A landscape with many peaks, sampled at points; each row gives a point and its height.
A climber steps from a point to the highest of its 2 nearest points, and stops where none of them is higher. Distance is the straight distance between rows; heights are no part of it.
q_669 (h 16.4): [-43  25 -56 -47  20 -21   7  95  -2  16   0  37  -8  -2 -32   7  30  17
 -21  20  -2 -14   7 -66 -15 -23  41  12  -6   0  -8 -10  21 -26   5]
q_458 (h 39.5): [ -8 -42 -44  25  -9 -34 -16 -67   3  15 -27  10  -5  12  35  48 -31  -2
 -38  19 -30  11  36 -19   6   3  -6  44 -25 -46  17   3 -36   4 -22]
q_560 (h 25.2): [ -4  12  44 -60   5  46  19  72 -20 -10  17 -10  11 -33 -55  20  61 -18
  18  -5   3  24 -45 -22 -10  18  25 -17 -12  -7  -2   4  34  22 -10]
q_813 (h 37.8): [  3  -9 -35   4  -6  -6  12   7 -17  13 -20  29   7  -1  13  28 -18  -5
  -3   0   4   5  -9 -41 -32  -9  22  30 -17 -35  -1  32 -10  18   0]
q_766 (h 83.2): [ 13  33  16  14  -5  13   3   6   9 -10   7 -36  -2  59 -22 -27  24  44
  32  28 -23 -11  11  -8  -3  -1 -60 -23 -14   6   4 -35  12  16  24]
q_71 (h 60.3): [ 27 -13  52  19   9  23   8 -34  25 -19  23 -35  28 -16   6 -21  22 -26
  17  -3  19  25 -35  82  44  17  -7 -41   7 -13  13  -1   8  33 -14]
q_302 (h 27.1): [-12   4  -2   9  36  44  30 -36  33  -5 -57 -48  10   7  -7   8 -31 -19
  24  -8   2   7 -10  22  23  17 -19  28  12   0 -25  22 -25  30 -35]
q_750 (h 29.2): [-12 -14 -22   9   8 -21   2 -49  35  -3 -40 -25   0  36  -7  -3  -5  24
  -6  38 -24  10  47  40  48  23 -40  27 -17   6  18 -45   0   4 -20]
q_854 (h 15.4): [-33  27 -44 -56  27 -28  28  89  13  -1 -39  22   2  11 -49  13  44  23
  -9  45  -2   4  -1 -40  15 -11  23   9 -25  -1   0 -14  44  -3 -15]
q_642 (h 0.2): [-39 -27 -30 -25  14 -37 -17 -23   4  -8 -31  18   3  -3  -7  48   3   3
 -46  40 -15  14  33 -13  40   4   8  41 -35 -36  27  -8  16   5 -27]
q_490 (h 75.1): [-17  29   8 -21  31  38  -8  40  15   4   8 -15 -12 -18 -15   0  12 -24
  26 -17  -1 -22 -14  -7  -4  11  10 -13  59  32   1  -5 -10   5 -12]
q_621 (h 15.2): [ 14  21 -25  59  15   4   1 -13   3   2  12 -33  23   2  19 -44  18  48
   3   8  25  17 -13  32  -9  27  46  -9  46   7   0  -5 -18  27 -24]
q_875 (h 24.5): [-22 -40  24  12  40   5 -17 -16   5   0  58  46  -8 -14  18  45  21 -42
   4 -14 -17  -5 -35  26  20   0  15  -6 -16 -63  68 -16   7  40   3]
q_18 (h 27.6): [-17   5  17  37  -7  51   7 -69  -6  15  -5 -39 -26  40  12  -6 -50 -20
  20 -16 -34 -23  18 -25 -32   4 -70  22  18 -20  -7  13 -56   6  19]
q_61 (h 36.0): [ 36  33   2  41 -25 -11  40 -16   0 -32 -30 -28  17  27   0 -50 -27   7
  31   9  29   3 -13   2 -13 -27 -22 -23 -37  -4 -51  58  -3   9  11]
q_430 (h 70.9): [ 36 -33 -15  27 -41 -25  30 -34 -24  -6 -38 -22  38 -19  19  -6 -11  31
 -31   4  23  52  -9  15   0  16  21  15 -43 -24 -42  34  -4   8 -29]
q_734 (h 19.1): [ -6 -58  49  -3  18   3 -14 -21 -14 -12  45  27  14 -38   5  32  28 -36
 -23 -11  -6  30 -38  52  32  16  29  -4 -28 -47  49 -19  15  24  -9]
q_597 (h 70.3): [-25   7 -50 -20   8  19  -4  15 -22  18 -33 -18   6 -51  -3  25  -7 -15
 -31 -15  11  18   5 -50 -31  26  61  42  49  -5 -14  34 -34   5 -43]
q_82 (h 10.7): [ 38 -26  56  21 -43   0 -26 -52 -25  -9  66   3  16 -16  37 -16  -5  -7
 -11 -25  14   2 -11  29 -13  -7   0 -24   2  -5   9   7  -8  -3  27]
q_862 (h 39.2): [ 30 -16   4   0 -47 -58   9 -12 -16   6 -16  50   4   2  16 -20 -31  19
 -30  -4  21   1  18  27   1 -30  11  -8 -47  30 -24  26  19 -44  24]
q_643 (h 26.7): [-24  -2 -35  15  42   8  16 -28  49   7 -61 -21  -4  56  -8  15 -11  14
  28  40 -28  -3  17  12  40   9 -50  38 -13 -19  21 -19  -5  30 -20]
q_762 (h 6.1): [  1  13 -35   6  24 -77  11  39  14  -7  -2  37  -7  28  -7 -20  24  50
 -21  39  13  -4   9  31  37 -18   2 -36 -27  21  19 -44  48 -30   9]
q_853 (h 30.4): [-17  21  41 -35  29  63  10  63   7  -3  27  -9   1 -21 -52  32  78 -20
  45   4 -15  12 -34 -15  -3  25   7 -31 -10 -23  38 -19  19  59  -6]
q_722 (h 79.3): [-22  17 -13 -16  35   7 -17  43  35   5   6  15 -26   1  -4  11  -1 -16
  16  -6 -16 -39  17  -3  11  -3  -8 -17  51  35  14 -30   1 -24   2]
q_725 (h 41.2): [ 25  19   2  44  -9   5  19 -26  18 -10  -9  -9  -1  44  10 -19 -26  -3
  40   8   2 -18  -7  -8 -12 -31 -43  -7 -19 -21  -2  32  -7  13  21]
q_157 (h 58.2): [ 33 -33  16  13 -31  -1  18 -23 -22  -7  -5  -7  26 -41  23   1 -13 -19
 -24 -21  31  39 -33  27  -2   6  43   6 -13 -24 -30  53  -8   3 -28]
q_918 (h 8.0): [ 34  -4  40   7 -55 -19 -27 -24 -28  -6  54   1  -1 -13  18 -39  -9  17
 -16 -18  13  -9  20  26 -20  -2  -8 -33   9  44  -9 -11   3 -40  34]
q_341 (h 52.1): [ 21 -33 -45  16 -30 -14   8 -47 -22  13 -57  -8  15 -17  29  29 -35   7
 -27  -7  -6  39   7 -44 -36  15  14  27 -31 -43 -38  49 -40   6 -28]
q_104 (h 8.7): [ -1  29  -6 -27 -19 -31 -13  53 -10  -2  23   2  -4  -2 -15 -24  25  55
 -20   9 -11 -16  30 -20 -12   5  11 -26  23  61 -18 -44  17 -53  22]
q_175 (h 13.8): [-18  16 -54 -40   7 -35  29  55   6   2 -62  29   5   4 -20  15 -10   7
  -9  29  15   2  10 -39   6 -23  18  29 -27   1 -23  22  26 -15 -17]
q_322 (h 25.7): [-15  -9 -32  15   9 -59 -34  -7   0  -8  21   6 -16 -15  16 -23  -7  25
 -56  10   3  -7  44  40  28  20  29 -12  35  40  13 -48   4 -49 -10]
q_548 (h 26.8): [-11  -6 -30  -2   0 -44 -25  10  14   8   1  33 -24 -12  23  -5 -38 -18
 -26  -4   4 -31  37  20  21 -10  17  -1  34  40   2 -17  -2 -59   0]
q_303 (h 52.2): [  5 -30  29  16  -5  23   6 -62  13 -14   7 -46  31  -6   5  -7   8   5
  -2   8  -2  32  -8  60  30  38 -18   4  -2 -14  10 -19  -8  35 -13]
q_377 (h 76.1): [-24  15 -52  -1  42 -21  -9  18  44   9 -33  17 -20  23   3  10 -19  -3
   3  22 -13 -25  27   3  28  -4  -9  21  27  18  20 -27  -5 -13 -15]
q_273 (h 48.9): [ 47  30  15  31 -14 -31  -3  -4  14 -12  22  19   0  16  30 -56  -9 -25
  41 -12  33 -33 -13  14   1 -54   0 -57   0  14  -6  47   2 -21  34]
q_274 (h 14.6): [ 15 -57  52   0 -21 -10 -23 -35 -30  -6  56  33  13 -30  32  15   7 -16
 -37 -21   7  18 -25  41  11   4  22  -7 -25 -23  27  -7   9  -3  15]
q_119 (h 3.8): [  2  -3 -23   9  -9 -38  14  -7 -16 -16 -21 -17  27  21 -13  -9  42  78
 -17  52   3  38   4   8  20  24  -2  11 -45 -21   5 -35  29  30  -4]
q_605 (h 16.7): [ -3 -23  45 -61 -34 -19 -25  25 -32  -2  33  43  -7 -16 -11  10  32  10
 -43 -15  -3   1  10  -7  -8  -8   0  -7 -38  28   5 -24  35 -36  41]
q_489 (h 20.4): [ 24  40  -1  38  10  16  10   9  13  -6  14 -30   9   4   6 -44  33  15
  37   8  29   3 -33  16  -5   2  28 -35  29  -1  -2  19   2  37 -10]
q_869 (h 19.5): [-30   0 -23 -22  55  11   9  12  39   1 -61  -4   0 -23 -18  19  -8 -35
   0  10   3   8  -3  22  51  19  26  34  27   2  -1   6  -4  12 -55]
q_863 (h 9.7): [ 26   9  24  14 -61  -6  -8 -44 -29 -10  13 -38   1  -2  -2 -42 -36  24
 -13 -18   2   2  37   7 -32  15 -26  -5   5  44 -38  -5 -21 -28  15]
q_739 (h 66.8): [-45  -7 -23 -12  43  11 -20  29   1  15  34  29 -20 -39  11  25   6 -45
 -10 -21  -2 -18 -11  -5  -3   5  52  10  58  -6  28  -6 -10  -7 -13]
q_402 (h 79.5): [  3  32 -12 -10   8 -10  11  52   9  -4  -4  -2   4  39 -29  -4  37  48
  18  31 -11  -3  -4 -19  -1   0 -24 -16 -15   6   8 -37  28  18  12]
q_563 (h 7.9): [ -4  19 -14 -37  -4 -31   3  62  -8  -2  -8  13   0 -22 -21 -19  15  19
 -27  10  19   3   8  -3   1  -6  33 -12  15  43 -23 -11  25 -44   0]
q_596 (h 37.5): [ -1 -27  15  19   6  28  -9 -52   3  14  20   1  -7 -13  34  31 -30 -47
   9 -28 -17 -20 -15  18   4  -1 -10  17  25 -28  22   9 -39  27  -4]
q_282 (h 2.0): [ -9 -26 -20 -23 -10 -27  14 -13 -10 -19 -47 -10  25  -3 -16  24  18  34
 -25  41  -1  36  12  -4  34  19   1  34 -55 -31   2 -10  23  22 -24]
q_361 (h 6.3): [-13 -26  11 -35  19  -9   1  40   5   8   3  62 -21 -30   3  25 -16 -67
 -15 -26  13  -3 -24  23  26 -37  41   1   0  -7  10  18  25 -42 -10]
q_836 (h 10.6): [  1  29 -35   6 -20   9  -8   3 -33   4 -15 -50  11  -7 -13 -23   1  53
 -16   3  -3  14  17 -39 -43  37  15  24  28  25 -27 -11 -28   5  -8]
q_993 (h 58.3): [ 20 -10  59 -18 -19  21 -20  -3 -10 -10  31  -5  -4 -46  10  -7 -12 -48
  -4 -39  20  -8 -15  35  10   1   6 -28  38  28  -5  11   0 -25  -1]
q_221 (h 27.7): [  6  10 -18   7  20 -17  29  38  22   5  -7  59  -9  40   7  19   0 -13
  40  15   9 -17 -29 -18   1 -54 -13  -4 -52 -39  21  30  38  22  16]
q_817 (h 33.7): [ -1  33   3 -39  -4   5  27  55   6 -17 -40 -15  -5  11 -39   0  -8  -1
  17   6   1 -11  -5 -34  -6  -2 -23   6 -17  27 -35  12  17  -5  -3]
q_161 (h 60.4): [ 26  42  22  35  12  15 -11 -22  35 -11  13 -43 -11  10  18 -61  -5 -25
  37 -20  17 -37   0  34  16 -19 -23 -57  59  48 -11  13 -22 -11  14]
q_376 (h 66.7): [  5  12  41 -17   7  34 -17  43  -6  -3  50 -12 -12 -49  -7  -9  35 -32
   8 -33  14  -6 -24  15  -1  16  40 -45  61  29   3   0   8 -12  -5]
q_723 (h 12.8): [ 25 -19  58  -9 -50   2  -5 -55  -9 -15  27 -22   3   9   3  -9 -18  -6
  -4  -9  -7   5  18  32   3   7 -57  -6 -32  13  -6 -19   5  -5  20]
q_156 (h 72.9): [-26  11 -10  37  76  50  -6 -47  41  32 -14 -34  -1  40   6  -6  -6  12
  43  10 -19 -19  18  17  21  16 -32  19  52   4  23 -32 -39  30 -13]
q_317 (h 33.8): [-10  -9 -23  30 -18  -3 -21 -54 -11  12  -4 -46  10  36   0 -20  12  70
 -22  37 -31  22  46  -1  -6  47 -27  35   2  -8  19 -51 -27  13  -4]
q_375 (h 63.3): [-55   0  -9 -55  44  17 -26  70   9  12  38  24 -28 -36 -25  29  30 -36
 -13 -14 -21 -24   8 -26   0   6  37  -8  48  12  21 -33   6 -29   3]
q_201 (h 36.7): [  2  20  53 -29  28  60  11  30  19 -14  11 -20  -6 -11 -35  23  39 -57
  53 -13   0  -2 -39   6  18   0 -23 -37   1  -9  19  11  19  42  -3]
q_332 (h 73.2): [-11   4 -47  29   6 -35 -15 -30  37  16 -17  13 -27  40  21 -11 -39  13
  -2  22 -24 -28  50  14  17  -4 -28  22  20  23  24 -38 -21 -27  -1]
q_696 (h 47.7): [  3  53 -23  20  29  37  25  30  14  12  -3 -10  -9 -18   8 -18   0 -30
  44 -18  31 -20 -32 -10 -15  -6  55 -14  63   8 -18  57 -17  26 -30]
q_485 (h 28.9): [-32  -2 -36 -25  29 -36 -11  53  12  13   5  67 -25  17   3  21   6  -6
 -12  15  -9 -32  16 -24   3 -34  -1   3 -14   0  25 -26  27 -29  24]
q_735 (h 31.4): [ -2 -24  10  26  -7   3 -20 -64  16   0  17 -32   5  36   5 -10   9  34
  -4  26 -28  10  35  42  24  32 -48  12  -1  -3  33 -62 -14  14  10]
q_790 (h 44.0): [ 28 -28  23  25  -2  19  37 -29   5 -17 -14 -25  30 -27  18  -4  -1 -27
   6  -8  27  37 -47  59  31   9  30  -2  -7 -32 -18  49  -2  33 -46]
q_435 (h 32.6): [ 17  16   3  38  14  21  43 -37  35 -18 -41 -39   8   9  15 -17 -40 -35
  32  -9  17  -3 -26  30  23 -16 -20  -3   0  -4 -37  56 -16  19 -23]
q_44 (h 61.4): [ 17 -35 -15   9 -40   6  11 -60 -29  -3 -46 -49  23 -34  14   7 -27   8
 -42 -15   1  46  15  -8 -15  43  11  28 -13 -13 -47  26 -37   3 -39]
q_276 (h 73.0): [-23  15  31  22  49  70  13 -62  35   7 -21 -61  -4  43  -8 -13 -12 -17
  45  -5 -20 -12   1  16  17  13 -71   5  20   1  -6 -12 -28  33   3]
q_64 (h 30.7): [ 13  23  16 -16   0  17  18  49 -10  -4   5  11   1 -18 -10  -6  13 -30
  27 -12  29   0 -44 -13 -12 -21  30 -22   5  -1 -16  39  26   3  -7]
q_319 (h 59.2): [ 12  29 -27  42   4  15   7  -4   4  12  -6 -11   1 -20  23 -24 -37 -16
  13 -23  26 -10 -14   3 -22  -3  40  -4  70  16 -23  45 -36   1 -21]
q_512 (h 78.7): [-31   2 -43  45  63  17 -19 -31  24  22   1 -12   0  14  17  -4   6  25
   4   9  -7  -7   7  14  11  27  21  24  51  -6  36 -32 -37  30 -25]
q_354 (h 24.3): [-18 -23  -7  52   4  56  12 -78  -3  20 -17 -30  -9  32  29  25 -34 -15
  25 -11 -38  -6  -4 -32 -29   8 -53  39   4 -60   4  21 -55  38   1]
q_384 (h 2.3): [-16   0  -6 -40  17  20  17  64  -3  20  -6  53 -22 -37   2  27 -18 -81
  16 -29  17 -10 -40 -14  -8 -41  49  10  17 -15  -9  52  15 -21 -17]
q_98 (h 14.7): [ 14 -25  50 -43 -55 -19 -21 -27 -28  -2  20  17  -1  -6  -3   7  -3   6
 -29 -11  -8   5  33  11  -3   4 -35   8 -49  28  -2 -21  20 -26  27]
q_483 (h 34.6): [ 18 -48  -6  14 -56 -20 -17 -72 -48  13   1  -2  15  -5  28  22  -7  37
 -47  -5 -13  37  29 -31 -38  20  -1  27 -52 -34  -5   4 -21   7   6]
q_504 (h 62.3): [ 21 -37  -9  42 -24 -42  -6 -43 -34   4  22  17  26 -15  34  -6   0  34
 -54   0  22  37  -5  24  -9  12  40   2 -24 -24   6   9  -8   2  -6]
q_599 (h 50.6): [  8  23  62 -17  -7  45 -31   7   3 -10  54 -37 -18   6 -16  -3  25  -7
  24 -22 -30 -33  14 -15  -9   6 -54 -46  32  38  13 -41  -7  -4  40]
q_587 (h 19.2): [ -6  39 -24  -2 -12   3   4  30  -8   5 -17   3 -13  43 -22  -4 -15  31
  24  16 -24 -30  21 -64 -44 -10 -35  17  -4  15 -12  -7  -6  -8  25]
q_181 (h 67.8): [ 18  17   3  53   4  20  -8 -43  19   4  15 -29   5  -1  30 -36 -23  -9
  15 -14  12 -15  -8  34   0  -2   3 -13  56  14  -5  16 -34   6  -7]
q_351 (h 61.5): [-28  -9  26 -71   5   5 -30  71   3   6  34  23 -31 -42 -20  18  18 -35
 -20 -26 -12 -24  21 -17   6  -4   9 -22  39  48  -2 -36  19 -69  20]
q_41 (h 67.1): [-25  -8 -60 -10  -1 -15 -17  14 -35  25  -5  18   5 -41  10  24  -1  -2
 -52  -6  14  25   1 -61 -46  11  78  30  15 -30  -3  26 -22   0 -24]
q_164 (h 44.3): [  1  -2  40 -10  36  27   4  24  33  -5  15  23 -12 -10  -7  29  20 -63
  40 -15   4  -3 -32  43  43 -21 -11 -43  -5 -24  40   5  28  24  -4]
q_849 (h 46.3): [ 25  -8  -7  36 -34 -14  23 -32 -10  -6 -16  -9  19  26  11  -8 -17  33
  12  15   4  16  -2  -9 -17  -3 -25  11 -46 -29 -17  15   2  16  13]
q_775 (h 28.5): [ 38  45  -7  41  -9   4  31   7   2 -17 -13 -27  18   4   4 -50  -3  -2
  41  -5  38   0 -36  -3 -20 -17  28 -25   9  -1 -33  65  -2  22  -7]
q_338 (h 44.1): [  2 -48 -14   1 -20  -7   0 -40 -16   9 -26  10  10 -15  28  50 -28 -18
 -30  -5 -14  19   7 -22  -6   2   0  41 -34 -48  -7  29 -25   9 -21]
q_247 (h 18.6): [  1 -14  52 -75 -20  -6   0  47 -31 -11  10  16  13 -13 -45  12  63  22
 -24   8  -1  26 -13  -6  11   8 -10 -17 -57  13   2 -30  54  -7  22]
q_988 (h 40.2): [ 21  10  15   9  25   9  39  -1  49 -18 -40 -20  10   2  -2 -11 -19 -48
  27  -2  25   4 -30  64  59 -16 -14 -26   1   6 -15  35  16  11 -33]
q_541 (h 35.3): [ 11  10  17 -13  27   9  24  42  26  -3 -10  37 -11  11  -1  26   4 -57
  48  -5  17 -13 -38   8  22 -41 -10 -17 -28 -30  15  34  35  19  -6]
q_117 (h 44.2): [ 15 -20  28  -1 -32 -11 -28 -23 -19   8  46  44  -6  24  24  14  -3  14
  -2  -5 -14 -16  10 -16 -29 -19 -32   1 -38 -12  28 -17  11  -1  50]
q_823 (h 37.9): [  4  45  -8 -11   6  34  28  56  -9  -7 -13 -22   1 -27 -22 -13   6 -15
  30 -16  26  -1 -34 -29 -32   5  44  -4  35  18 -39  44   1  14 -25]
q_395 (h 46.7): [ -5 -53   9  35  -5  25   6 -92  13   1 -14 -49  22   7  24  16 -13   2
  -7   6 -29  27   8  35  18  33 -34  31 -17 -39   8  -8 -33  31 -16]
q_23 (h 70.7): [ -8  -1  14  -6  -4  53   1 -29 -13  -3 -11 -45   6 -29  -7  14 -15 -18
   1 -25  -5  10 -11 -11 -14  35  -2  32  29  -3 -16  13 -33  29 -25]
q_225 (h 21.8): [ 24  49  -5   0 -20 -19   4  51  -5   3  18  35  -6  50 -13 -25   7  39
  38  12  -8 -39   9 -58 -47 -51 -21 -33 -23  14 -10  11  16 -17  61]
q_422 (h 33.6): [-10 -11  -5  22   5  31 -14 -31   1  21  28  27 -20  16  33  39 -35 -36
  34 -18 -27 -38 -11 -36 -28 -24 -28  23  17 -42  35  12 -33  24  19]
q_335 (h 25.5): [-28   0 -20  15  43  36  18 -15  36   4 -38 -12  -7  61 -10  29   6   5
  56  31 -37 -10  -7 -24  17   1 -65  39 -27 -54  28 -13  -6  56  -1]
q_758 (h 33.2): [-20 -23  -8 -21   4 -17 -15  10 -16   6  17  42  -2  -9   8  30   6  -7
 -27   2  -2   1  -5 -19  -3  -7  21  23 -24 -29  28  -4   8   2   8]
q_129 (h 73.1): [-43 -17 -45 -17  13 -17 -27  34 -48  21  48  44  -7 -42  -3   7  29   3
 -63 -14  13   9  -5 -53 -42  -5  87  12   3 -26  14   9   7 -21   4]
q_260 (h 74.6): [ -5  17   4  -8  36   4   0  45  30  -9   0  -6   3   7 -31   4  45  11
  14  19  -1   9 -10  26  29  15  -2 -31   7   8  26 -41  24  20 -12]
q_806 (h 31.3): [  3  37  19  -7  -4  29  33  20   3 -34 -35 -46   2  29 -37 -12  -1  13
  41  14   2   4 -21 -28  -7   3 -45  -3 -41  -8 -40  15  18  32   1]
q_405 (h 48.1): [  4   1  31   2 -16  15 -35 -13  -3   2  58   0 -17  22  11  -2   7   6
  18 -10 -24 -26  11 -11 -19  -5 -46 -19  15   8  32 -41  -8  -2  43]
q_982 (h 24.4): [-17  12 -20   2  32 -33 -23  41  10  -8  18  -2  -9 -22  -8 -26  31  27
 -31   3   4  -3  16  33  27  21  46 -26  57  48   7 -49  11 -38 -15]
q_291 (h 20.2): [  0  12  27 -68 -29 -20  -1  60  -3   5   0  49 -17  16 -23  10   7   9
  -3  -8 -10 -30  24 -37 -16 -36 -32 -16 -40  50 -17 -14  38 -46  48]
q_121 (h 67.2): [ 34 -23 -14  44 -31 -49   3 -51   3  -6   5  -5  19   0  29 -27 -22  30
 -32  13  19  18  16  56  22   9   8  -2  -8  10  -8 -10  -9 -15 -14]
q_394 (h 21.2): [-10  -5  24 -68   2   6  24  76 -16  -5 -10  28   8 -21 -49  17  56  -9
  -6   5  12  31 -38 -19   4 -12  24  -2 -52  -8  -6   8  58   1   0]
q_73 (h 37.4): [ 15   6 -16 -26 -47 -50   7   4 -26   2 -34  13   1  -3 -14 -15 -30  25
 -30   1  11   4  42  -8 -13  -8   1   9 -25  48 -42  12   8 -44   3]
q_33 (h 19.8): [-24  -4  12 -21  61  19   0  27  32  -2 -30  -3  -2 -45 -35   9  22 -44
   0  -5   9  19 -16  63  60  20  43  -8  43  22  13 -15   7  -5 -50]
q_957 (h 18.1): [ -6  23 -19 -24 -32   1 -10  35 -34  12  -1   7  -7   0 -18   1 -20  18
  -5 -10 -14 -23  22 -80 -66  -6  -1  13   8  26 -28  10 -18 -24  31]
q_256 (h 30.6): [  8  15  -3  40 -19  25  -1 -37 -13  12   8   3 -22  33  19  -2 -51 -18
  34 -17 -20 -33   8 -52 -54 -24 -40  11  12 -25   2  35 -46   0  34]
q_554 (h 36.2): [-21 -19 -39  17 -11 -15 -27 -64  -7  16 -23 -18 -10  34  12  20 -11  35
 -26  35 -40   9  54 -34  -9  24 -30  51  -6 -25  23 -29 -29   0  -6]
q_439 (h 29.9): [ 13 -19  -2   8 -45  10 -10 -34 -51   2   2 -25  22 -19   8   8  -1  36
 -23 -11   0  38   1 -43 -50  34  14  22 -17 -25 -15   8 -25  19   4]
q_80 (h 20.3): [ 24  45 -12  18 -34 -22  20  14 -19  -6 -16  -1  -2  61 -21 -34  -8  63
  30  24 -11 -18  20 -43 -40 -24 -42  -9 -35   9 -23   4   9  -8  41]
q_15 (h 9.1): [-24 -29 -18 -27  22 -27   0  17 -17   2 -11  39  -6 -39  -4  24   0 -35
 -55  -5  14  23 -13  11  26 -15  67  29  -8 -17   5  19  17 -31 -31]
q_285 (h 5.0): [  0  -3 -28  20  21 -58   6   2  13 -14  -7  14  10  34 -10 -12  37  61
 -17  50   3  18   3  38  47   7  -5 -10 -38 -16  32 -51  34  15  -1]
q_900 (h 22.3): [  9  -7  18 -42 -29 -14   9  27 -17  -1 -11  51  -2   6  -9  15 -10  -6
  -4 -12   8 -11  -3 -17 -12 -32 -16   4 -55  11 -13  21  31 -21  29]
q_132 (h 78.8): [ -2  27  40  26   1  37  12 -42  16 -20  -4 -69  -7  55 -17 -42  -1   7
  39  13 -15  -3   3  11   6   4 -77 -21  -7   8 -12 -12  -8  16  19]
q_457 (h 30.8): [-34 -30   4 -43  15 -13 -31  36 -15  16  42  65 -22 -15   6  29  14 -31
 -31 -19  -8 -21  -2 -18  -7 -24  18   6 -16  -7  29 -17  24 -31  33]
q_876 (h 54.6): [ 40  31  23  48 -23 -12 -13 -35  17 -13  35 -18  -7  30  28 -63 -10  -7
  40  -2   8 -31  11  15  -5 -35 -38 -52  13  21   4  12 -13 -19  43]
q_29 (h 31.5): [  5 -40  17  27   1  15  -2 -44  -1   3  35   9  10  -6  31  34   0 -13
   6  -7 -11   9 -28  19   8  10   1  14 -18 -63  33   3 -15  45  -1]
q_216 (h 23.2): [-30 -17 -27  -5  46  20  16 -38  44   4 -81 -28   5  -1   1  37 -35 -30
   7  10 -18   1  15  17  51  12 -11  55   6 -11 -10  18 -28  24 -55]
q_932 (h 23.5): [ 16  18   2  -5  -5 -23   4  30  13   4  11  57 -12  51   1   5   5  16
  31  14  -5 -34   1 -30 -17 -52 -40 -21 -50  -4  14   0  35  -3  52]
q_75 (h 17.2): [-32  22 -44 -43  -6 -12 -13  73 -13  20  13  24  -9 -14 -15   3   3  13
 -16  -1  -6 -28  19 -74 -46 -16  32  11  26  26 -18  -5  -6 -36  15]
q_182 (h 6.9): [ -5  16 -23 -32  16 -55  11  53  19 -10 -33  12  -5   3 -29 -12  22  27
 -23  33  10   5  20  30  47  -4   7 -22  -1  45  -4 -41  39 -43  -9]
q_385 (h 12.6): [ 15  13 -31  31 -21 -11   0  -4 -29  -3   0 -43  31 -14   2 -35  22  67
 -25  10  23  37  -7   3 -22  40  50   6  27   6 -20  -6 -10  18 -23]
q_979 (h 22.5): [-23   5   3 -16  58   7 -15  49  26   3  10  -4 -14 -45 -19  -4  32 -19
  -8 -14   8   2  -1  48  35  21  47 -29  69  43  10 -32   5 -28 -26]
q_902 (h 35.6): [ 15  32 -10 -12 -23 -10  26  24  -9 -14 -50 -11  -8   5 -24 -17 -50   1
   4  -3  12 -11  16 -26 -20 -11 -20   7 -10  41 -60  30  -2 -25  -1]
q_825 (h 9.4): [  7  42  -5 -12 -30   1 -10  43 -27  -2  16 -30   9  -8 -22 -34  18  55
  -6  -2  -2  -7  14 -38 -40  20  19 -14  37  52 -37 -20  -7 -22   7]
q_983 (h 11.2): [  8   1  46 -15 -41  27 -12 -35 -19 -17  16 -58  -3  -1 -23 -18  -9  11
  -3 -13 -16   3  24   8 -14  34 -52  -3  -1  32 -23 -27 -10  -3  14]
q_700 (h 11.6): [ -7  -8 -32 -22   5 -28  25  32  -8  -5 -51  15  14 -22 -10  13   1  -5
 -28  19  22  27 -12  -4  25  -6  46  31 -19 -10 -19  25  23 -11 -35]
q_540 (h 79.0): [-22 -28  -1  -4  -2   3 -36  10 -57  12  83  30  -2 -45  16   9  32   3
 -45 -27   8   7 -18 -28 -46  13  70   4  15 -20  26  -9  -4  -1  12]
q_595 (h 28.4): [-14  20  12  14  22  45  38  -5  28 -23 -41 -37  -7  62 -23   5  -1  -2
  62  20 -16  -5 -24 -25   5  -9 -77   9 -43 -43  -9  15  12  55   7]
q_494 (h 54.0): [ 26 -29 -11  56 -31 -16  15 -39 -26  -3  13 -13  34  10  31  -9  17  57
 -10  15  11  41 -17   4 -19  11  15   3 -41 -56   2   9   0  38   3]
q_500 (h 25.8): [  0 -33  10  26 -12  37  17 -51  -5  -2  -1 -13   8  15  25  32 -16 -12
  24  -5 -17  10 -21 -17 -13   1 -33  29 -32 -66   6  20 -20  45   2]
q_663 (h 41.8): [ -5 -33 -13  41   5   9 -17 -72  13  16  10 -14   0   6  37  18 -26   1
 -13  -2 -23   4  16  25   8  16 -11  30  22 -22  27 -16 -44  12  -6]
q_712 (h 70.4): [ 16   0 -26  33 -31 -51  -9 -23   3   9   0  14  -3  24  19 -29 -34  34
 -11  16   2 -11  43  23   0  -8 -13  -4   0  29  -4 -17  -7 -35  13]
q_53 (h 69.8): [ -3  -4  33   5  41  20  -9   0  36  -9   8 -17  14 -22 -22  -2  37  -7
  10   5   1  21 -13  73  53  26  -2 -36  23   9  31 -34  10  24 -18]
q_648 (h 27.8): [ -9  14 -35  -4   0 -48 -16  31  19  11  -1  49 -29  26   7  -4 -27   6
   3  12 -13 -44  44 -13  -4 -35 -16 -10  10  37   5 -26  10 -55  30]
q_323 (h 77.7): [-21   7 -18  -7  24  47  -7 -15  -6  16 -28 -44  10 -47  -2   2 -12 -10
 -12 -25   8  13  -2  -9  -9  46  46  39  66  23 -21  13 -47  18 -43]
q_576 (h 72.1): [-25  -7   1   9  25   4 -33  26 -16   9  80  26 -20 -34  17   4  28 -12
 -11 -25  -1 -16 -14  -2 -21  10  50 -22  54  -4  36 -27  -3 -11  14]
q_950 (h 84.4): [-24  -2 -19  12  32  12 -25 -11   6   7   7 -22   7 -29   4  -9  14  14
 -19  -1   2  11   6  15   5  42  46  18  61  18  12 -23 -29  12 -33]
q_357 (h 47.6): [ 31  -4  56 -27  -5   8  20   8  22 -23 -16   2   0  -7  -7   3 -22 -61
  20 -16  21  -4 -29  45  41 -30 -32 -28 -23  11 -18  31  31 -14  -7]
q_153 (h 39.3): [ 19 -41  10  14 -62 -30 -22 -62 -42  18  21  32   2  26  26  15 -10  41
 -29  -4 -22  11  30 -21 -40  -6 -28  18 -69 -21  11  -4  -6  -4  42]
q_149 (h 52.6): [ 16 -11  59 -47  -2  14  -6  28   5 -12  12  16  -7 -27 -20  14   8 -54
   5 -22   8   4 -16  31  30  -9 -17 -32  -2  22   8  -3  33 -23   4]
q_27 (h 53.3): [ 16  11  67 -27 -18  36 -23  -3  -2 -18  37 -23 -20 -17  -5  -4 -10 -46
  22 -36  -8 -25  -1   1  -5  -5 -43 -32  23  32  -4  -4  -2 -14  26]
q_406 (h 25.3): [ 21  17   8 -20 -24 -12  16  46 -19   4  -4  38   7  -7  -4 -16  -5  -4
   6 -13  27  -7 -19 -22 -29 -37  25 -15 -18  20 -34  46  24 -28  22]
q_34 (h 42.8): [ 43  -5   5  33 -22 -49   7  -7  -1   5  11  63   6  10  33 -23 -38  -7
   1 -11  30 -17  -8  28  -1 -52  16 -31 -18   9 -10  49   8 -31  24]

For each start below, name the point where the climber stops.
q_119 => q_722
q_621 => q_722
q_979 => q_430
q_361 => q_164
q_863 => q_164
q_595 => q_181
q_643 => q_430
